Points on a hilly landscape, in no order, each with its height.
From any point a ball rolls to the lowest of the 2 points nearest to it. It stops when none of these is lower. Distance is the straight distance between rows; heights are no part of it.
J_330 h=203: [ 65 169 162 162 147  98  96 134 128 149 138 174 164 177 135 129 132 136
 177 113]
J_74 h=487: [189 136 140 137 109 166 184 118 100 138 143 122  70 114 134  52  97 151
  97 135]
J_796 h=335: [114 160 108 120 132 141 150 130 178 128 146 131 138 142 135 107 141 143
 149 117]
J_245 h=593: [ 76 140 133 131 160 114 109 162 116 118 145 142 126 124  77 220 164 134
 138  87]
J_13 h=497: [143  84  86 110 147 148 136 140 161  73  98 156  91 143 134 153 126 159
 136 177]
J_907 h=314: [ 98 144 128 128 119  97  78 107 157 146  90 146 155 136 131 142 140  58
 112 109]
J_835 h=464: [179 130 113 124 142 169 199 143 141 127 153 137  63 138 144  44  75 174
 109 161]
J_750 h=390: [138  69 131  93 124 130 119  94 151 154 113  81 139 128 150 120 134 144
 101 125]
J_228 h=241: [ 97 145 116 129 130 125  90 176 147 142 117  75 154  96 147 143 145 116
 126 160]
J_67 h=317: [136 169 115 138 116  91  98 115 143 171 132 108 167  90 151  81 134  67
 119  88]
J_424 h=687: [133  94 137  71 142  84 114  54 153 101 106 141 147 148 113 162 107 146
 174  86]
J_118 h=715: [108 125  99 109 159 102  76 144 154  97 115 135 132 145 159 173 132 158
 168 178]
J_373 h=661: [121 143 104 113 181 140 128 126 158  92 141 174  83 158 106 148 138 150
 155  95]
J_15 h=498: [114 140 160 163  96 127 109  96 117 178 109 148 155 157 121 117 140  87
  90  93]
J_400 h=496: [ 86 157 129 115 131 100  83 108 161 112 111 104 136 139  90 199 120 153
 177 135]
J_611 h=259: [143 152 102 147  81 119 126 112 124 115 100 125 129 115 121 117 122  98
 118 153]
J_216 h=339: [ 95 158 136 161 118  88  92 146 120 134 127 131 189 131 139 146 125  99
 130 154]
J_784 h=506: [139  99  79  91 158 165 134 187 157 123 123 129  79 107 159  82 161 127
 116 131]
J_68 h=232: [168 107 164 168 128 150 146 131  63  88 128 186 113 149 146 135 115 141
 110 173]
J_125 h=679: [150  99 103  56 149 102 120  85 140 106 131 117 105 123 113 158 113 163
 161  82]
J_219 h=330: [124  75 108 104 154 124 138 169 138 152 139 100 154 104 138 122 143 126
 119 120]
J_923 h=242: [ 79 100 153 136 143  95 141 126 117 136 141 141 176 148  83 171 122 139
 167  99]
J_344 h=602: [ 46 152 144 168 138 126 105 168 121 149 142 131 165 132  86 204 148 111
 140 106]
J_669 h=193: [123 120 143 127 174 100 145 110 103 116 178 184 128 164 104 155 122 169
 197  69]
J_183 h=442: [ 97 156 101 128 145 169 120 185 147 124 131 154  90 129 106 165 171 124
 120 109]
J_648 h=428: [191  78 119  75 154 136 172 100 137 114 150 144  81 114 122 111 116 136
 129  73]
J_349 h=649: [111 186 105 132 139 166 127 119 171  88 126 160  93 159  89 158 158 142
 176 116]
J_144 h=469: [148 100  97 114 143 153 176 156 140  70 148 138 103 128 121 116 104 152
 159 181]
J_441 h=462: [111 145  96  86 173 173 121 189 168 142 138 112  76 102 117 139 185 135
 108  89]
J_773 h=267: [134 116 146 161 155 112 117 160  67 120 155 135 132 148 143 154 127 158
 160 125]
J_2 h=671: [158 117 100  71 164 134 122 100 153  99 146 140  67 150 133 122 118 164
 171 105]
J_537 h=319: [166 130 150 149  80 158 135 118 113 154 109 119  81 124 177  39 142 160
  60 172]
J_541 h=632: [ 71 185 129 151 124 160 149 116 154 116 131 141 145 152  72 181 147 137
 176 124]
J_684 h=403: [201 109 164  94 144 143 153  95 118 124 137 137  80 140 192  66  94 164
 107 152]
J_471 h=474: [ 93 161 122 139 119 106  95 118 137 125 127  58 138 141 107 169  97 164
 187 159]
J_79 h=274: [159 119 142 139 149 142 161 134 101  89 142 197 123 144 165  99 109 123
 130 165]
J_986 h=356: [136 114 110 160 157 157 182 211 133 130 162 170  81 130 143  70 109 133
  79 158]
J_751 h=362: [134  78 118 136 123 152 157 173 118 150 141 118 132  91 122 112 148  83
  92 118]
J_885 h=441: [173  95 109 109 155 134 158 153 103 101 160 100 101 116 140 117  90 173
 159 135]
J_442 h=331: [148 109  87 105 123 132 104 132 134 130 103  66 111  89 124 123 145 125
 129 141]
J_290 h=230: [137  84 152 128 176 116 136 136  67 108 157 177 108 164 113 164 125 151
 166  96]
J_883 h=697: [113 108 119  73 131  77  72  67 170 130 110 112 159 125 129 148 112 111
 161 117]
J_407 h=754: [ 92 127 147 133 136 129 140 145 143 174 154  96 167 162 162  99 130 162
 142 128]
J_314 h=513: [ 89 112 112  76 133 107  88  95 173 111  98  72 129 111  70 211 121 167
 148 123]
J_900 h=734: [ 76 100 124 137 146 149 131 164 150 146 130 125 154 174 152 162 146 163
 124 178]
J_120 h=615: [ 48 177 165 147 136 125 104 124 147 148 119 149 167 159  56 198 133 118
 175 105]
J_294 h=348: [149 132 204 170  96  99 112 125  53 167 125 133 154 117 171  94 104  73
  51 135]
J_644 h=408: [109 141 114 138 135 145 126 159 125 100 115 176 138 118 107 144 164  62
 116  99]
J_466 h=745: [ 72  98 144 128 133 101 120 157 149 172 144 103 201 157 162 148 133 148
 127 151]
J_972 h=432: [119 103 136 119 108 157 187  72 154 124 100 172 123 150  84 131 131 113
 112 115]
J_792 h=227: [148 142 142 113 103 104 134  53 133 120 118 138 140 135 116 118  97 102
 167 111]
J_465 h=298: [ 82 123 128 148 127 100 110 145 126 138 109  97 168 124 118 193 133 117
 134 160]
J_960 h=578: [114  90 117 135 155  69  60 143  71 127 120  92 122 129 104 207 122 140
 139 146]
J_49 h=204: [146 150 127 164  72 145 136  94 115 122  97 157 126 120 143  71 130  82
  73 135]
J_620 h=240: [138 125 171 113  87 143 127  65 151 196 117 108 146 156 174  68 133 127
  78 109]
J_687 h=384: [120 160  91  95 155 130 102 149 158 101 133 163 143 103 126 131 157  80
 137  86]
J_430 h=406: [ 75 222 122 140 122 175 115 173 182 144 126 119 139 104 111 173 159 130
 131 122]
J_747 h=407: [150  74  98  96 182 164 178 137 146 127 138 148  67 144 128 113 125 132
 107  98]
J_706 h=445: [103 191 145 189 106  96 104 139 116 131 142  89 138 157 106 158  98 152
 179 156]
J_481 h=433: [193  97 135  92 161 161 172 117 148 122 159 119  60 136 161  60  86 180
 133 117]
J_491 h=180: [160 135 166 106  98 159 175  60 147 164 124 121 125 130 172  39 114 150
  64 135]
J_625 h=107: [197 127 151  95  88 146 140  64 135 140 101 107 102 107 172  56 112 138
  84 151]
J_778 h=187: [128  85 162 126 145  87 144  92  93 101 133 153 161 138 115 169 109 123
 183 114]
J_80 h=527: [ 82 102 116  64 161 115  85 125 184 125 120  75 146 116 118 199 152 164
 127 124]
J_304 h=161: [131 115 118 116 102 113 142  79 145  90 115 135 149 116  80 165 115 112
 175 124]
J_285 h=350: [182 144 172 135 105 160 155 134  79 138 118 168  82 117 185  33 123 151
  30 183]
J_889 h=282: [127 108 151 139  89 143 125 104 124 186 111 123  98 144 182  71 144 149
  66 130]
J_937 h=383: [140  98 103 125 163 164 178 173 134 126 140 165  71 126 124  74 133  98
  75 107]
J_613 h=184: [124 104 166 183 117 143 161 133  61 101 131 164 124 165 111 166 111 130
 144 161]
J_529 h=410: [122 185 125 172  82 100 126 120 120 125 140 102 149 133 133 111  86 141
 149 175]
J_133 h=343: [ 79 157 135 136 143  97  47 154 135 148 103 148 155 133 149 144 151  81
 110 140]
J_581 h=127: [134  86 200 149 134 124 172  96  64 100 123 187 148 151  99 159 106 135
 159 137]
J_672 h=315: [145 202 110 151  70 130 127 117 134  87 114 143 122 108 146  73 127 113
 124 183]
J_220 h=353: [138 176  97 109 129 110  79 122 163 127 116 128 143  90 154 106 136  87
 147  92]
J_731 h=364: [140  86 103  97 131 130 100 110 141 160 100  95 119 119 103 139 157 126
  95  97]
J_198 h=409: [131 118 113 138 134 172 160 128 135 123 113 167  97 148 107 116 140 104
  99 115]
J_569 h=286: [145 170 149 149  98  81  94  90 106 155 125 125 159 110 159  79 113  69
  82 109]
J_483 h=518: [161 144 151 177  81 160 167  94 101 170 130 100 125 133  87 103 127  98
 102  81]
J_476 h=586: [101  95 114 127 167  87  83 129 103 125 128 122 116 138  85 208 153 148
 122 100]
J_894 h=329: [141 124 189 169 126  92  97 123  49 179 143 105 153 136 155 116  98 106
  96 123]
J_167 h=519: [158  67  76  78 159 150 134 137 138  97 114 116  87 115 159 119 130 143
 123 149]
J_554 h=220: [134 119 107 127 103 105 108  73 127 108 100  85 124 105  49 193 109 118
 148 123]
J_559 h=210: [115 185 165 157 113 128 160 121 123 132 164 173 160 154 120 102 119 126
 185 108]
J_610 h=130: [ 99 152 157 143 159 123 135 130 114 123 150 194 137 184 118 139 123 151
 181 114]
J_335 h=453: [189 133 150 137 115 111 166 147  65 119 172 106 143  97 166  68  88 143
 134 152]
J_553 h=425: [ 93 119 116 120 157 161 110 161 127 103 108 186 102 145  90 189 175 106
 105 103]
J_548 h=209: [109 203 121 168 142 114  97 160 120 134 164 146 152 147 150 122 122 141
 180 115]
J_656 h=365: [147 110 155 159  99 105  84 130  64 144 101 149 131 113 164 107 130  71
  71 137]
J_172 h=289: [ 98 111 120 130 152 119 121 149 139 149 146 118 157 131 121 152 150 129
 144  82]
J_693 h=475: [167 137 177 138 119 128 178  95 102 131 155 137 160 124 179  77  90 155
 128 143]
J_542 h=386: [102 204 106 114 136 159 125 153 186 154 132 108 132 104 124 115 151 124
 122  85]
J_29 h=302: [125 104 153 181 124  85 112 144  60 153 144 104 150 147 131 147 101 125
 147 129]
J_231 h=321: [123 172  95 179 113 171 142 200 113  99 138 164 111 126 133  93 143 117
 109 154]
J_949 h=483: [106  96  88  74 168 174 156 189 190 140 130 106 104  93 141 125 168 146
  95 119]
J_681 h=275: [137 127 153 119 107  86  95  55 142 144  96 151 163 135 139 117 123  73
 135 111]
J_333 h=543: [118  54  94  57 148 123 122 117 161 124 122  79 153  97 116 169 140 162
 133 120]
J_431 h=385: [162 134 118 157  91  98  98 145  72 115 100 114 110  89 150  87 127  77
  85 169]
J_452 h=421: [155  84 114  73 126 151 158  84 160 127 115 113 113 133 118 102 113 141
 129 107]
J_573 h=504: [161 139 150 161  94 163 177  98 109 168 138 100  83 142 118  88 120 151
  98 108]
J_757 h=256: [120  91 109 119 120 116 154 107 121 106 122  75 127 118  65 210 119 142
 147  94]
J_376 h=272: [108 188 119 169 122 145 130 187 127 122 164 143 145 141 145 112 137 129
 137 147]
J_226 h=509: [137 145 147 161  88 114 116 112  96 168 135  98 125 117  93 121 137  84
  97  82]
J_759 h=366: [151 184 146 169  59 117 139 115 120 126 128 112 135 116 160  57 104 157
 115 176]
J_857 h=482: [ 81 103 150 150  97 140 130 102 146 151  89 134 154 160 109 147 152  83
  87 115]
J_764 h=405: [185 136 108 127 115 117  92 149  90 117 107 110  84  96 150  92 139 112
 114 140]
J_19 h=376: [195 137 157 109 128 154 154 111 104 101 127 173  62 132 189  46  98 147
  75 183]
J_686 h=725: [104  76 124 110 149 118 127 142 147 109 128 151 148 164 153 153 132 162
 152 171]
J_638 h=459: [110 127 148 158  75 153 181  88 155 154  96 126 150 146  71 140 139 103
 112 122]
J_429 h=415: [169 116 102 126 143 149 146 176 111 139 165  75 113  92 124 100 127 140
 147 125]
J_7 h=318: [163 129 101 143 126 149 174 157 119 101 148 167 101 116 162  75 123 140
 100 156]
J_368 h=430: [190 110 123 124 103 140 148 143  91 108 136  99 122  87 153  74 128 123
 118 165]
J_886 h=569: [136  80 111 135 138  82  81 138  92 130 125  70 139  95 132 166 116 116
 130 129]
J_579 h=333: [ 86 148 100 113 116 148 105 152 161 103 112  94 140  89  92 209 155 143
 139 174]
J_646 h=387: [160 103 111 137 133 146 192 170 122 124 161 115 145  94 111 106 126 112
 116  94]
J_887 h=294: [121 122  89  98 117 147 109 169 152 113 108  63 132  72 113 172 158 119
 132 146]
J_286 h=271: [131 164 140 119 126 115 142 111 135 126 167 132 177 135 147  98 117 133
 186 123]
J_952 h=370: [ 75 197 116 142 138 167  95 179 155 114 110 110 121 102  82 214 154 124
 148 136]
J_864 h=557: [124  70 112  87 123  87  99 107 130 133 113  61 160  96  96 181 105 130
 140 136]
J_811 h=251: [138 179 146 156  86 100 123 101 121 141 111 184 171 118 157  72 122  79
  91 141]
J_443 h=705: [100 123 117  90 141  69  64 112 179 113 108 133 152 132 150 162 147 129
 159 145]

Where does a ball stop that starts at each point below?
J_335 | J_610
J_13 | J_581
J_344 | J_49
J_466 | J_49
J_74 | J_625

Call two points neighbours if one is among the 2 nearest of the other. Go from one point of each pair to the other, from neighbour to neighbour, staying as low as possible. Name the highest point that can't be avoided.
J_228, J_610 | J_430
J_49, J_625 | J_167
J_610, J_581 | J_231
J_887, J_304 | J_133

Write out the way that a ball takes from each point below.
J_483 | J_573, J_74, J_835, J_481, J_684, J_19, J_285, J_537, J_889, J_620, J_491, J_625
J_2 | J_373, J_349, J_541, J_120, J_344, J_245, J_476, J_960, J_886, J_864, J_333, J_80, J_314, J_400, J_471, J_706, J_529, J_759, J_672, J_611, J_49
J_784 | J_949, J_441, J_183, J_553, J_644, J_687, J_220, J_67, J_569, J_811, J_49
